A landscape with many valleys, sampled at points; each row gives a point and its height.
A ball rolls from a point to whichever of its 3 nearest points has the largest drop for the distance, and stops where none of them is lower. Distance is the straight distance between rows; heights are no part of it.
(316) h=1.80: [ 11 -11 -29 -28   5 -18  15 -10  -4   6 -17  22 -13  -6 -29  -5   9   2
  10  15 -11   4  -8  -9 -14   1  -1 -33  17  14  -3   1  -7   4 -29 -25
   0 -12   7   1 -11   4   5  30 -13  -2   5  10 -29  -9  18]
(732) h=4.40: [ 11   4  -7  15   1  -3 -14 -13 -14   1   9 -12  -8 -25  14   5   7  16
   2 -28  11 -14   2  -9   4 -13 -16   5 -22 -17 -12  -9   9   2  -6  -5
  -2  17   6  11   4  -2  28  -1 -14 -22  -1 -16  -7  -5  -7]
(1012) h=3.45: [ 12 -27 -10 -18  11 -21   7 -29 -10  13  -7   7 -13   2 -31 -22  -2   6
  11  11  -5  18 -13   1  23   8   2 -25   8   3 -16  -8  -4   1 -27 -19
  13 -12   0   7   6   5   3  37  -6  10  -4   2   7  -9  28]
(1030) h=2.05: [ -3  21  12   3  -6  15  -3  22   5 -15   2   3   9   1  18  18   2  -6
  -8 -12  17 -15   4   1 -24 -12  -1  26 -10  -5  25   8   5  -5  23  24
 -17  24  -1  -9 -20   4  -8 -34   3 -13   6   0  -6  -4 -29]
(223) h=3.42: [ 13 -19 -18 -21  11 -16   5 -23 -12  16  -9  12 -16  -1 -31 -13  -2   4
  15  10   2   8 -11  -5  11   1  -2 -23  11   6 -16  -1 -10   4 -36 -27
   0  -1   4   4   1   4   9  31  -7  -3   3  -2 -11 -10  22]
(139) h=1.39: [-13 -13  23  13   2   5  -2  -2   1  16  12 -21   7  25  13 -20 -16  -4
  -2   3 -10  22   1  10  41  16   2   3  16   4 -14   3   3  -3  11   4
  26 -32  -9   8  29   1  -2  21  14  23  -8   1  33   9  20]
(369) h=4.22: [-22   6  47   6  14  30 -12  44   8  -1  16 -12  29  22  14  -4   3 -28
  -5  13  18  13  14  15 -12   4   0  37   6   7  18  -7 -34  -9  28  29
  -6  -8   4 -15  19   2 -41 -24  12  34   5  -9  14   4 -10]
(209) h=2.42: [  3  25 -11 -20  -9  -3  13  19  15 -25 -14  25  11   1   3  18   1  -5
 -10  16  -5 -20  10  -5 -43  -2  15   5   7   1  32  22   2   4  14   8
 -15   5   5 -19 -26   0  -7 -30   9 -10   2  14 -19   8 -26]
(541) h=2.62: [  0 -16  12   4   5  -9   3 -24 -12  19   3 -12  -4  11  -7 -25  -6   7
   2   4  -9  15  -1  -1  28   9   4 -13   3   7 -22 -10   5   0 -11 -11
  19 -17  -6   9  18   2   2  27   3   9  -7  -5  23   5  23]
(818) h=3.27: [  4 -20  12   1   3  -8   8 -11  -5  11   2  -4   2  14  -6 -22  -9   0
   3  11 -13  15  -8   5  24  13   5 -13   8   9  -5   4   6  -2  -5  -6
  15 -20  -4   5  12   3  -6  26   2  12 -12   4  21   6  12]
(295) h=3.12: [ 10 -27 -26 -34  13 -21  19  -5   1  11 -16  26 -18  11 -45  -9   0  -5
  12  22 -24  18 -12   5  -2   5  -3 -41  26   7  -2  -1  -6  -5 -30 -18
  11 -30   2  -2 -12  -1 -17  25 -11  12   7  17 -14 -18  33]
(113) h=4.90: [  8  -3 -17 -18  -6 -11  17  -2   4  -5 -13  15  -2  -1 -24  -4   1   2
   4  15 -15  -4  -1   1 -16   4   8 -22  14  13  16  18   6  14  -6  -8
  -2 -10  10  -8  -4   2  -7  11  -1   5  -8  12 -10   1  -2]
(1084) h=4.78: [ 14  -6 -31 -22  11 -13  -3 -17 -10   4 -18  21 -25 -17 -18  15  11   4
   6  -1  -1  -1   0 -13 -10  -3 -12 -24   4  -3 -16  -7 -10   2 -29 -28
 -10  12   1  -2 -11  -1  26  22 -11 -20  20   2 -34 -13  28]
(682) h=3.71: [-22  -1  31   9  -7  20  -2  21  10  -3   9  -9  23  23   3 -11  -5 -18
  -2  24  -2  13   4  13   9  22  10  12  12   6  20   9 -13  -3  28  16
  14 -24  -3 -15  13  -1 -26  -6  24  21  -9  10  19   2   1]
(135) h=4.06: [ -6 -16  16  13   2   0  -3 -13  -8  14  16 -20   1  16   5 -24 -11   4
  -2   4  -2  17  -2   4  32   8   3   0  -3   4 -18  -6   3  -7   6  -6
  15 -14  -3  16  23   6   4  28   1  22  -5   1  30  16  18]
(128) h=4.17: [ -7   0  18   2  -8  12   1  16   8 -10   2  -3  18  13   3   2 -11 -16
   1  19   3  -3   3   3  -3  15  14  11  12   9  18  12  -1   2  22  10
   1 -10  -1  -7   0   4 -27 -13  17  11 -10   5  15   3 -14]
(396) h=4.02: [ -8  13  21  -7  -9  10   6  22   7 -13  -3  -2  20   5   0   3   0 -16
   3  12   9  -4   3   3 -14   9  16  17   3  12  23  12  -4   1  25  12
  -6   2   7  -8 -15  -1 -20 -16  15   5  -3   5   4  -2 -23]
(1015) h=3.56: [-23 -10  31  10  -1  23  -6  21   9   4  10 -10  19  34  13 -12  -2 -18
  -7  21 -17  21   7  22  24  23   8  10  23   5   7   7  -5  -6  28  23
  28 -43 -12  -9  31  -9 -24   4  30  30  -7  13  27   7  23]
(746) h=3.54: [ -4 -13  16   0  -9  10   1  16   9   6   0  12  13  32  -3 -12 -12 -17
  -4  30 -33  14  -1  13  27  26   9  -6  26   4  15   9  12   2  15   4
  33 -40 -19  -6  14  -5 -26  12  27  29 -10  15  19   6  17]
(300) h=5.82: [ 11  14 -37  -1   6 -14 -14 -13  -8  -8 -17  23 -16 -33   8  29  11  15
  -7 -19 -14 -12   9 -18  -7 -18 -23 -17 -14 -21 -10   0  -1   8 -24  -6
 -23  26  -5  -7  -4  -6  34 -10 -18 -30  16  -8 -30   4   1]
(154) h=2.11: [ -2  17  -3   9 -11   4  -3   6   5 -13   1   8  -1 -13  10  22   5  10
  -7 -22   5 -15   3  -9 -13 -13  -3  15 -14 -11  13  10   9   6  11  13
 -19  27  -9  -9 -18  -2  10 -26  -6 -19   1  -1  -7   1 -21]
(351) h=2.96: [ -6   6  11  17  -6  12  -1   4   0   0   7 -17   5  -6  13   1  -3   4
  -4 -17  15 -11   2   5  -3  -2   4  18  -8   6   3  -1   1  -2  16   4
  -5   5   2   5  -6   3   4  -9   0  -4  -4  -4   2   7 -19]
(382) h=3.62: [-19  11  27  21  -4  19  -4  22   9   3  22 -25  10   0  24   2   0  -1
  -3 -24  30   2   2   6  -4  -1   1  28 -15  -5  -2 -13  -7  -9  18  14
  -4  12   3  11   1  -1  -3 -14  -4  -3   5  -8   9  -1 -12]
(462) h=4.13: [  5  -5   1  -9  -5  -6  10  -5   3   2  -6   0   3   6 -12  -6  -8  -2
   7  17  -6   1  -7   4   3   7  10  -8   5  14   5  11  10   3  -1  -3
   2  -8   5  -4  -1   6  -9  14   4   5 -12   7   9   4 -10]
(991) h=4.03: [-18   6  36   0   1  25  -3  34   7  -8   8  -5  29  18   6   1   3 -27
   0  13  12   4   6  18 -10   7  14  26   5   9  23   0 -23  -2  28  26
  -2  -5   3 -14   7   2 -29 -26  17  18  -1  -3  15  -1 -19]
(199) h=0.53: [ -7  14  16  16  -8  13  -1  18   6  -4  12 -10   6  -2  18  10   4   1
  -7 -21  20  -9  -3   2  -9  -6   4  21 -11   0   9   2   1  -6  19  13
 -11  19   4  -4  -9   4  -1 -19  -1  -9  -3  -5   0   2 -20]
(406) h=3.94: [ -9   3  10  31  -3  12 -11  -7  -3  15  25 -49  -1  -9  25  -6  -7   9
   2 -31  27   3   3   8  19 -12 -11  28 -25 -15 -28 -24   3 -12   0   6
   4   5   8  27  17  -6  10   7  -7   1   6 -13  16   4   5]
(440) h=4.08: [ -2 -25  10   5   4  -5   4 -13  -5  13   9  -1   1  18  -4 -23  -7   4
   4  15 -12  16   3   9  32  13   6 -13   9   5 -10  -2  10   1  -3  -3
  30 -32  -5   5  21   1 -10  22  11  21 -12   7  26   7  20]
(331) h=1.74: [  6 -13   8  15   2 -10  -2 -29 -21  19   8 -19  -3  -2   3 -21  -5   7
   4 -12   7  10  -4   1  28   0   0   0  -8  -1 -28 -14   1   2 -13 -12
  12  -1   4  20  19   2  15  25  -4   3  -7 -17  22   6  17]
(990) h=3.14: [-21  11  32  16   4  31 -10  27  12  -1  22 -26  16   6  20  -4  -2 -10
  -1 -13  32   1  -4  17  -7  -5   0  31  -9   1   3  -6 -16 -10  24  18
  -9   7   5  -1   6   6 -13 -18   0  12   2  -6   9   5 -19]
(604) h=1.82: [-15 -11  19  18   2  -2  -3 -11   3  15  18 -33  -1  20  14 -20 -11   3
  -1  -1  -9  21   6   6  40  13   2   9   7   0 -25  -6   3 -11  10   3
  25 -29  -4  13  30  -1  -2  24   9  23  -8   5  32  14  25]
(1077) h=3.40: [  8   9 -18 -16  -5 -11  19   2  13  -8 -19  21   1  -3 -19   1   0   4
  -3  16 -14 -16   5  -8 -29   2   8 -17   8   9  20  18   4   7  -4 -13
 -13  -6   8  -4 -12  -1  -5  -3  -1  -5  -2  11 -23   7 -10]
(871) h=3.66: [  2 -12   4  -5  -6   1  11   9  12  -1  -8  10   5  19  -5 -14 -10  -6
   0  24 -23  14  -2  11  14  14  12 -12  16  11  16   9  11   1  12   1
  13 -29  -7  -7   7  -4 -18   8  19  19 -13  11  14   3   1]
(338) h=2.70: [  1  13  -7  17  -4   1  -8   1   1  -8   7  -1  -2 -17  15  18   7  12
  -3 -29  12 -14   4 -11  -8 -11  -7  13 -14 -12   1  -2  19   3   5  12
 -11  26  -4   1 -11  -3  16 -14  -7 -22  -2  -9  -6   3 -12]
(913) h=4.41: [ 17  -6 -25 -12   9 -10 -10 -22 -21   5 -14   8 -17 -21 -20   7  13   5
   9  -5   5  -1  -5  -8   5  -7  -9 -16   1 -12 -20 -10  -9   4 -34 -27
  -2  19   1   6  -1   5  27  26 -10 -20   9 -11 -24 -14  21]
(544) h=2.61: [  5  12 -15 -26  -6 -12  16   9  14 -27 -22  28   4   2 -13   9   4  -2
  -5  25 -23 -19  10  -8 -44  -1  12 -10  13  13  29  21   0   9   8  -6
 -13  -7  11 -14 -23  -6 -11 -17   3  -3  -2  20 -25   7 -14]
(615) h=4.48: [  9   2 -23 -23   3 -18  16 -14   3  -4 -22  19 -15 -10 -21   5   8   3
   3  11 -15  -4  -1 -16 -19  -6   6 -26  15  12   6  11  -5   3 -21 -18
  -9  -3  11  -5 -16  -1   3  10 -15  -9   8   7 -28   2   5]
(181) h=4.97: [  9  -9  -4 -18 -15 -11  12  10  13 -10 -14  17  13  13 -25 -10 -11 -11
  -1  40 -28   1  -4   3  -2  14  15 -24  22  11  25  17   1   9   4  -4
  13 -27   4 -13  -2  -6 -30   3  16  21 -10  17   8   2  -3]
(1099) h=4.55: [  7  18 -24  14  -2  -6 -13   4  -5 -16   0  14  -9 -23  20  31   6  16
 -14 -25  -4 -13   0 -16  -8 -19 -16   6 -22 -26   1   5  12   5  -1  19
 -20  36 -13 -10 -17  -7  23 -34  -7 -26   8  -8 -11  -1 -20]
(142) h=3.31: [ -4 -11  13   2  -5   4  10  -1   1   3   3  -4   4  11  -3 -12  -6  -5
   7  16  -1   8  -7   6  12  10   5   0  -1   7   7   7   7   0  12   2
   7 -15  -1   2   6   1  -9  10  12  15  -8   6  24   5   2]
(1070) h=4.04: [-14  21  11  33   0  24 -21  25  18   0  28 -22  -1  -2  40  17   6   2
 -13 -46  33  -3   1   6 -10 -27 -22  38 -19 -21  -6 -32   0 -15  16  37
 -14  30  -7  10   4 -10   2 -31 -14 -15  15 -20   3 -12 -10]
(407) h=2.07: [  2  15 -13  -8  -9  -3   7   2   7 -13 -10  18  -4  -3   1  18   9   5
  -3  -6   2 -16   9  -6 -20 -10   1   5   3   2  17  16   9   4   9   1
 -16  13   0 -10 -22   2   6 -22  -1 -17   2  11 -18   6 -26]
(468) h=3.05: [  1  -9  11   5   1   1   3  -9  -9  10   3 -10   2   2  -2 -10  -3   4
  -2   0   4   1  -6  -2  15   4   4  -2  -2  10 -11  -1   6   7   0  -6
   9  -6  -2   2   8   7   6  13   6   2  -8  -8  15   6  -1]
(879) h=6.53: [ 19   9 -27   9   4 -10 -20 -21 -13  -4  -2  12 -15 -35  10  20  13  13
   5 -26   4 -15   3 -14   5 -19 -18  -6 -22 -28 -15  -5   5   6 -15 -10
  -9  30  -4   0   0  -3  39 -11 -13 -37   7 -16 -20  -3   0]
(441) h=4.32: [ 15 -15 -25 -34   1 -16  22  11  13  -7 -20  31  -2  16 -39 -14  -6  -6
   8  42 -43   7  -7   1 -11   8   6 -36  26  11  18  10   2   9 -10 -16
  12 -34  11  -6  -8  -8 -27   9   1  30  -4  19 -12  -5   9]
(907) h=4.98: [ 15  15 -29  11  11 -17 -25 -10  -9 -11 -10  24 -15 -31  18  40  12  19
 -11 -28 -12 -11  10 -16  -6 -23 -31  -2 -33 -41  -9   0   8   2 -13  11
 -15  36 -15  -7  -5 -11  26 -28 -12 -31   9 -11 -22  -1 -11]
(683) h=5.47: [ 13  -2 -22 -31   2 -13  15   6  13 -16 -26  31  -1   9 -30  -3  -9  -5
   2  34 -34  -6   1   3 -29   6   8 -23  22  16  23  17  -4   5  -5 -15
  -3 -23  16  -8 -15  -5 -21   1   1  10   1  19 -21  -5  -3]
(731) h=3.32: [ 11 -19 -11   1   7 -11  -9 -31 -27  14  -1  -6 -10 -14 -11 -15   6   6
  10  -7  11   7  -5  -1  16  -3  -4 -12  -7  -5 -31 -18 -11   3 -26 -26
   3  11   6  13   7   4  24  31  -8  -5   3 -19  -6  -8  19]
(958) h=4.07: [-10   5  15  29  -8  16  -3   1   1   4  23 -35  -2  -4  21   2  -4   4
  -3 -27  19  -5   0   4   8  -2  -1  24 -18  -6 -14 -17   3  -4  14   6
  -1   8   3  15   6  -5   8   0  -5  -3   0  -7  12   2  -4]
(15) h=3.39: [  7  14 -15   2  -1  -4  -3 -10   0  -2  -5   4  -9 -16  -1  17   4   5
  -1 -11   4 -16  -2  -7 -11 -11  -5  -2  -5  -4   9   7  10   5  -4  -7
 -10  18   2   1  -8   1  21  -8  -8 -13  -4  -4 -16   7  -9]
(353) h=3.99: [  5  23 -19  -5   1  -8  -5   3   6 -19 -15  28 -11 -21  12  29   8  15
 -10 -17 -15 -15  11 -16 -21 -19 -18  -1 -16 -19  17   7  10   1  -2  10
 -18  27  -9 -10 -18  -4  19 -33 -14 -27  10   1 -23   9 -19]
(974) h=0.67: [-16  21  34   7   2  28 -13  36  10  -5  17  -9  14  11  26   8   4 -19
  -1 -16  34  -2   2  13 -26 -12  -2  36  -9  -1  16  -2 -19 -12  27  28
 -14  20   4  -7  -4   2 -23 -36  -4  -1  12 -17  -2  -7 -21]
(521) h=2.82: [  5   7  -6 -17  -8  -8  16  17  11 -16 -18  14  12   6 -15   0  -6 -11
  -3  30 -12 -11   7  -2 -27  13  12   1  10  14  29  26   2   5  10  -4
  -6 -12   9 -13 -15  -1 -21 -17  19   7 -13  21  -7   6 -19]
(184) h=1.48: [  9  14 -24 -14  -2 -17   9  -3   6 -10 -18  16  -5 -19  -2  12  11  12
  -4   0  -8 -17   8 -18 -23 -12  -4 -11  -5   0  13  18   4  12 -10  -6
 -13  15  -1 -11 -14   1  13  -9 -10 -17  -1   3 -22   3 -10]
(729) h=3.20: [  8 -10  -8  -7   0 -12   6 -21  -6   3  -8  -2  -5  -6 -17 -10   4   6
   6   3  -1   1  -8  -2   5   3   2 -13   0   7  -5  -3   1   4 -12 -19
   1  -1   5   4  -2   6  12  17  -6  -2   0  -5  -2  -6   9]
(960) h=0.93: [ -3 -19  12  15   8 -11  -7 -29 -16  22  15 -26  -6  13  10 -29 -11  11
   0  -4   0  19  -2   4  42   9   1   2  -9  -2 -37 -21   0  -7 -12  -8
  18 -14  -2  23  29   2   8  31   0  10   1 -10  28   8  29]
(878) h=3.80: [-27  -8  30  14  -4  21  -3  16   5   9  22 -23  15  17  13 -10 -10 -19
  -4   7   8  16   8  15  14  15   6  14  -1   8  -7   2  -9  -9  26  11
   9 -17  -4   0  18  -1 -15  -1  13  28  -4   3  27   9   8]
(779) h=3.33: [  5  -2   1  28  -2   2  -5 -19 -13  14  13 -34  -3 -18  12 -12  -3  12
   1 -22  13  -4  -6  -1  20  -8  -5  19 -20  -4 -25 -22   5   0  -6 -11
   8   5   4  25  18   0  14  16 -14  -3   2 -18  10   2   6]
(337) h=3.43: [ 16 -16 -20  -9   9 -16   0 -25 -20  14  -7   7 -21 -13 -21  -9   6   3
  15  -1   9   7  -7  -9  11   6  -7 -20   5   2 -21 -14 -10  -2 -36 -23
   0  10   4   4  -5   2  17  34  -4 -10   7  -9 -14 -10  24]
(944) h=2.68: [-24  16  37  11   6  30 -13  37  13   4  22 -17  21  11  19   1   5 -22
  -2  -7  26  11   6  16 -17  -2   3  34  -4  -1   7  -8 -25  -8  24  23
 -11   0   3  -2   6   7 -24 -24   7  13   7  -1  12  -5 -18]
(327) h=1.71: [  8 -20 -21 -33   2 -19  19   1   8   5 -23  25  -6  14 -43 -20  -3  -4
   8  30 -31  13  -8   1  -3   8   8 -37  25  11   2   3  -1   1 -24 -15
  18 -29   6  -7  -8  -4 -20  20  -3  20  -1  21  -8 -11  17]
(496) h=4.12: [-24   2  32  22  -1  22  -3  15   1  11  22 -32   9  12  19  -3  -5 -13
  -3  -4  16  11   2  12  10  11   3  18  -5   0 -12  -8  -6  -9  22  12
   4 -10   0  11  19   2  -9  -3   5  17  -2  -1  26  10   0]
(582) h=6.54: [ 11 -20 -34 -32  11  -9  10 -20 -13  10 -12  13 -23  -5 -36   1  10  -4
  11  10   8  14  -5  -4   0   1  -8 -33  14   7 -28 -16 -18   4 -50 -31
  -3   5   2   7 -19  -4   9  29 -10 -10  20   3 -34 -29  38]
(1062) h=2.10: [  5  26 -16  -9 -12  -4   4  15  12 -25  -9  26  -2 -14   6  27   8   9
 -19  -8  -9 -28  10 -11 -29 -14   6   3  -2  -9  25  25   9   6   9  12
 -19  23  -9 -10 -28  -2   1 -36   2 -17   8  10 -23   8 -31]
(1083) h=3.13: [  8  22 -22 -11  -3 -10  -2   5  10 -25 -10  34  -4 -14  11  31   6  17
 -21  -5 -21 -26  13 -17 -35 -20  -5  -9  -6 -13  17  17   5   5  -3  -1
 -21  19 -11 -12 -21  -3  14 -32 -11 -23  15   8 -34  12 -19]
(1107) h=6.45: [ 13 -23 -30 -29   8  -7   6 -25 -12  14  -7  10 -19  -8 -30  -2  11  -8
  18  11  12   8  -7  -6  11   2  -9 -33  15  -9 -39 -21 -18  -3 -58 -34
  -1  12   3  14 -18  -3  16  24  -2 -13  24   2 -26 -32  45]
(614) h=2.95: [  1  -2  -2   1  -5  -4   7 -15  -1   4  -3  -3  -2  -3  -2  -6   3   2
   1   0   7  -3  -4  -1   0   1   3  -8  -4   9  -1   4   6   6   0  -6
  -3   0   2   0  -1   4   6   6   1  -5 -15  -6   2   5  -7]
(1057) h=3.09: [  1   6   3  16  -1   4  -3  -6  -5   2  12 -16  -5 -17  11   2  -1  12
   3 -23  13 -12  -6  -4   6  -4  -5  10 -18  -4 -12  -4  13   2   4   1
  -2  12   2  10   2   1  19   1  -8 -11  -3 -10   5   2  -8]
(84) h=1.55: [ -3   0   6   4  -6   6   5  -2   0  -2   4 -13  10   2   4  -8  -4  -4
   5   0   3   1  -2   2   7   3   4   8  -3   6   4  -2   5   5  10   1
   2  -1   6   2   0  -3   1   2   4   4 -14  -2   9   7 -11]
(1003) h=2.09: [ -8  18  16  17  -5  20 -14  26   5  -7  14 -11   9  -1  29  11   8   0
  -4 -30  25  -9   3   4 -17 -14  -8  27 -15 -10   6  -9  -1 -12  23  23
 -12  23  -4  -1  -9  -2  -1 -28  -7 -16   6  -9   0  -6 -29]
(43) h=5.65: [ 24 -11 -29 -24   7 -15  -6 -23 -19  12 -10   9 -21 -18 -23   8  10   5
  14   3   8   5  -5 -11   5  -7 -14 -27   7 -12 -29  -9 -15   6 -46 -32
  -8  15   1  15  -5   3  27  25 -11 -19  13  -7 -29 -19  33]
(146) h=5.27: [ 10   8 -19  24   2  -9 -23 -10  -5 -14   5   8 -15 -27  31  31  10  18
 -16 -38   4  -7   2 -14   1 -25 -30  10 -35 -38 -13 -13  14  -2  -3  23
 -17  41 -13  -5   2 -14  24 -30 -13 -33  11 -17  -4  -5 -12]
(776) h=1.70: [ -4 -15  12   9   1   0   2 -15 -10  11   9 -15   2  10   2 -20  -9   2
   2   8  -6  11  -2   4  29   5   2  -3   1   5 -13  -1   7  -3   3  -3
  15 -20  -1   9  16   9  -2  18   7  14  -7  -1  23  10  10]
(281) h=2.00: [ -2  27   3  -7  -8   4   3  13   6 -19  -5  16   8  -4  10  22   4  -1
  -7  -4  -1 -20   9  -2 -29 -11   7  14   2  -3  23  13   5   4  17  22
 -20  22  -7 -12 -26   5   0 -30  -1 -16   3   4 -13   5 -29]
(69) h=1.93: [  9 -27  -1  -2   7 -10   0 -33 -21  27   7 -10  -7   0  -7 -22  -6   8
   4   2  -1  10  -9   3  29   5  -5 -11   2   0 -33 -14   0  -2 -22 -16
  20 -11   4  13  20   8  13  29  -4   9  -6  -9  12   0  23]
(393) h=3.28: [-10   1  16  27   0  12 -12  -9  -8  15  18 -40   1  -5  17 -12  -8  10
  -1 -20  15   6  -4   1  23   0   0  13 -19  -3 -26 -16   0  -4   6  -1
  10  -6   7  23  16  -4  10  12  -6   2  -6 -14  19  14   8]
(924) h=3.46: [ 10  -1 -18 -11   3 -12   6 -18 -13   1 -14   6 -12 -20 -14   2   7   3
   9  -6  -3  -6  -5 -12  -4 -11  -4 -10   1   2  -1  -2  -4   5 -22 -17
   0   9   2  -3  -1   4  22  15 -12 -14   0  -6 -15  -3   8]
(1097) h=2.39: [ -6  -4  11  17   1  -2  -5 -21 -10  11  15 -29   1  -3  10 -13  -9  10
   0 -10  14   3  -9   0  23   2  -1   8 -11   3 -20 -11   5  -8   0  -5
   8  -5   8  15  18   2  12  15  -4   4  -2  -5  20   5   5]
(226) h=2.31: [  2  28 -23 -21  -5  -7  13  19  13 -24 -20  33  -1  -3   2  19   4   5
 -17  13 -21 -26  16 -13 -46 -12  12  -1   4   7  27  23   5   8   7   4
 -23   8   0 -10 -29  -2  -5 -32  -1 -12   6  21 -30  10 -23]
(803) h=1.27: [  0   8   0  29  -2   9 -12  -7  -4   0  13 -27  -7 -17  23   8  -2  13
  -3 -30  21 -11  -1  -7  13 -11 -14  19 -26 -12 -18 -18   8  -5   4   6
  -4  21   5  14   9  -2  18  -2 -12 -20   3 -19   6  -1  -1]
(52) h=3.37: [ 16 -29 -10 -10  14 -16   0 -33 -21  22  -5   3 -14  -5 -24 -13   0   0
  17   5   4  16 -11  -2  20   8  -4 -18   9  -1 -33 -22 -14   2 -43 -31
  10   7   2  13   4  10  16  33  -1   0   4  -7  -9 -20  34]
(982) h=3.90: [-11   0  26   9  -4  12  -3  13   7  -5   7 -14  13  18   6  -6  -8 -14
  -1  12   4  10   0  11   8  14  11   6  -2  11  11   5  -1  -6  18  10
   5 -14   1  -1   5   0 -18  -7  20  14 -11  12  20   8  -8]
(140) h=3.26: [  7 -10  -6   6   2  -8   4 -26 -17  13  -3  -9  -6  -7 -10 -15   5   7
   4  -3   2   0 -12  -5  15   2  -1 -11  -3   1 -19  -8   7   2 -13 -16
  11   3   6   8  11   9  17  24  -5  -3  -6 -17   4  -1   9]
(937) h=3.81: [  4 -25   0  -5   2  -7  10  -7  -1   5  -2   5   1  21 -11 -18 -10  -4
   2  15 -20  15  -8   4  28  16   9 -17  11   7   2   7   5   2  -4  -4
  19 -20  -5   1  14   4 -10  18   4  22 -13  11  25   4  15]
(554) h=3.83: [-10  11  20  -7  -4  18  -1  29   5 -13   4   4  22   9   3  15   3 -17
  -2  12  13  -9   5   5 -28   8  14  27   3   7  34  15  -7   3  29  21
 -10   7   1 -17 -18   2 -26 -25  19   8   2   3   2  -5 -27]
(274) h=3.15: [-17  19  30   2   3  24  -7  35   7 -10   8  -5  21  11   9  15   4 -18
  -4  -4  26  -4   7   8 -21  -3  10  33   1   7  23   2 -12  -6  29  24
 -14  10   1 -14 -12   1 -21 -33  14   3   6  -7   1  -3 -28]
(699) h=6.00: [  7  -7 -18 -27  -3 -18  19   2   5   0 -18  16  -3   9 -29  -7 -10  -1
  11  25 -22   4  -9   3 -15   6   9 -27  23  16  12  11   2   2  -6 -15
   3 -19   6  -5  -9   2 -11  12   3  10  -8  12 -12   2  -2]
(191) h=2.16: [ -6  13  12  11  -9  10   2  12   3 -12   0  -1   8  -3   8   7   2   0
   2  -6  12 -10   7   2 -22  -3   5  19  -3   6  16  11   6  -6  20   8
 -12  13  -1  -6  -8   7  -3 -19   1  -9  -1   0  -1   4 -25]
(380) h=3.89: [  8 -28  -8 -19   7 -17  15 -13  -2  12 -11  15  -7  14 -28 -21  -7   2
  11  20 -25  21 -14   6  16  13   0 -34  20   9  -4   1   0   1 -21 -10
  16 -18  -4  -2   7   2  -5  32  -2  16  -4   7   6  -9  21]
(465) h=3.93: [  9  10  -9  27   0  -1 -20  -6  -5   0   7 -16 -11 -24  26  16   4   9
  -5 -36  13 -11  -1  -8   4 -22 -20  18 -28 -14 -16 -13  13  -2   3   4
  -4  22  -2   6   2  -4  23  -9 -12 -21   7 -17  -1  -5  -6]
(854) h=4.26: [  7 -20  -2 -12  -1 -13  11   0   6   3 -14  17   0  16 -23 -19 -11   0
   6  24 -31   7  -4   5  15  18   4 -25  17   7   8   5  11   6  -4  -5
  23 -27  -4  -4   5  -1 -19  12   5  19  -6  18  14   0   5]
(6) h=3.44: [-17 -10  19  10  -6   8  -2   6   9  10  11 -10  10  28  11 -18  -7 -12
  -7  16 -16  16   2  12  27  21  10   0  19   8   0   3   3   0  16   6
  26 -30 -10  -1  19   1 -13  11  21  23 -12  12  27   9  18]
(1085) h=3.41: [  4  -9  -9  -6  -1 -12  12 -16  -1   8 -10   4  -4  -2 -21 -12  -1   4
   6  10  -6   0  -4   3   6   7   6 -19   7  10  -1   5   4   5 -13 -11
   6  -6  -1   0   3   5   3  19  -6   3  -6   4   1   3   7]
(628) h=3.65: [-34   2  39  11   5  23 -11  27  12   4  14 -12  19  25  16  -8  -2 -23
  -8  15   2  16   7  19  14  19   9  18  16   4   4   2 -16  -6  29  18
  13 -30  -7  -8  21   3 -27  -9  21  32  -7  10  22   4   6]
(987) h=3.88: [-18  15  21  29  -3  24 -13  17   9  -1  26 -30   4  -5  35  10   3   5
  -3 -32  36   1   1   7 -12 -13  -8  40 -23 -11 -10 -24  -2 -13  14  27
  -8  16   1  17   7 -14  -1 -18 -12  -6   9 -14   5 -11 -12]
(147) h=4.76: [ 15 -12 -10 -21  -5  -9  14   9  14  -4 -14  25   2  25 -27 -14 -11  -7
   5  38 -43   9  -5   8  14  17   9 -32  32   2  21  10   7   8   0  -4
  24 -39  -5 -12   0  -2 -27   5   7  30 -11  17   8  -6  13]
(370) h=0.85: [ 10   7 -29 -15   1 -14  -5 -19 -10  -2 -19  18 -20 -25  -9  15   7  11
   5  -8  -6 -12  -3 -12  -9 -11 -10 -13  -3  -3  -5   7  -1  11 -23 -20
 -11  11  -2  -5  -6  -1  24   4 -13 -20   7  -3 -30  -1   9]
(313) h=3.60: [-14  19  35   3   9  31 -12  39  13  -3  20  -5  21  17  15  10   6 -23
   1  -7  30  -1   8   9 -32  -5   7  41  -6   3  29  -3 -29 -11  27  34
 -21  17   7 -13  -1   4 -33 -35   2   8  12 -15   2 -15 -23]
(443) h=5.04: [  5  22 -31 -10   6 -18  -8  -5  -1 -16 -17  30 -14 -29   8  34  11  13
 -14 -11 -21 -21  10 -17 -28 -18  -9 -16  -7 -14   5  10   5   8 -19  -6
 -19  17 -11 -13 -12  -1  18 -22 -18 -23  11   8 -31  13  -6]
(270) h=4.27: [ -8   6   4  -5  -9   0   8   7   1 -13  -9   3  10   5  -4   3  -7  -6
   2  13   5  -7   2   2  -7  11  10   5   5   9  20  10   9   4  14  -1
  -6  -3   5  -5  -9   1 -10  -8   9   1 -14   6   3   3 -15]
(213) h=4.39: [ -2  10  -7  27   5  13 -23   4   1  -6  17 -19 -10 -15  36  22   5  21
 -13 -45  22  -6   3  -9   0 -20 -21  30 -30 -18 -13 -21  14 -16   8  32
  -8  30 -11   4  -3 -14  13 -25 -13 -25  12 -15   3 -10  -9]

Call two points neighbours if one is among the 3 nearest of the other. Go from one point of each pair to the other, from neighbour to neighbour, staying as low as possible. Name the highest point that can't be avoided.
(803) and (184) | (1057)
(84) and (316) | (223)
(960) and (281) | (468)
(184) and (974) | (382)
(139) and (776) | (604)
(281) and (84) | (351)
(184) and (199) | (407)
(960) and (776) | (541)
(199) and (281) | (1030)
(316) and (327) | (295)

Write out the way that a ball takes from each point below.
(337) | (52) (731) (140) (331) (960)
(682) | (628) (1015) (6) (139)
(128) | (982) (142) (84)
(878) | (628) (1015) (6) (139)
(396) | (554) (274) (974)
(223) | (52) (731) (140) (331) (960)
(393) | (1097) (331) (960)
(779) | (1097) (331) (960)
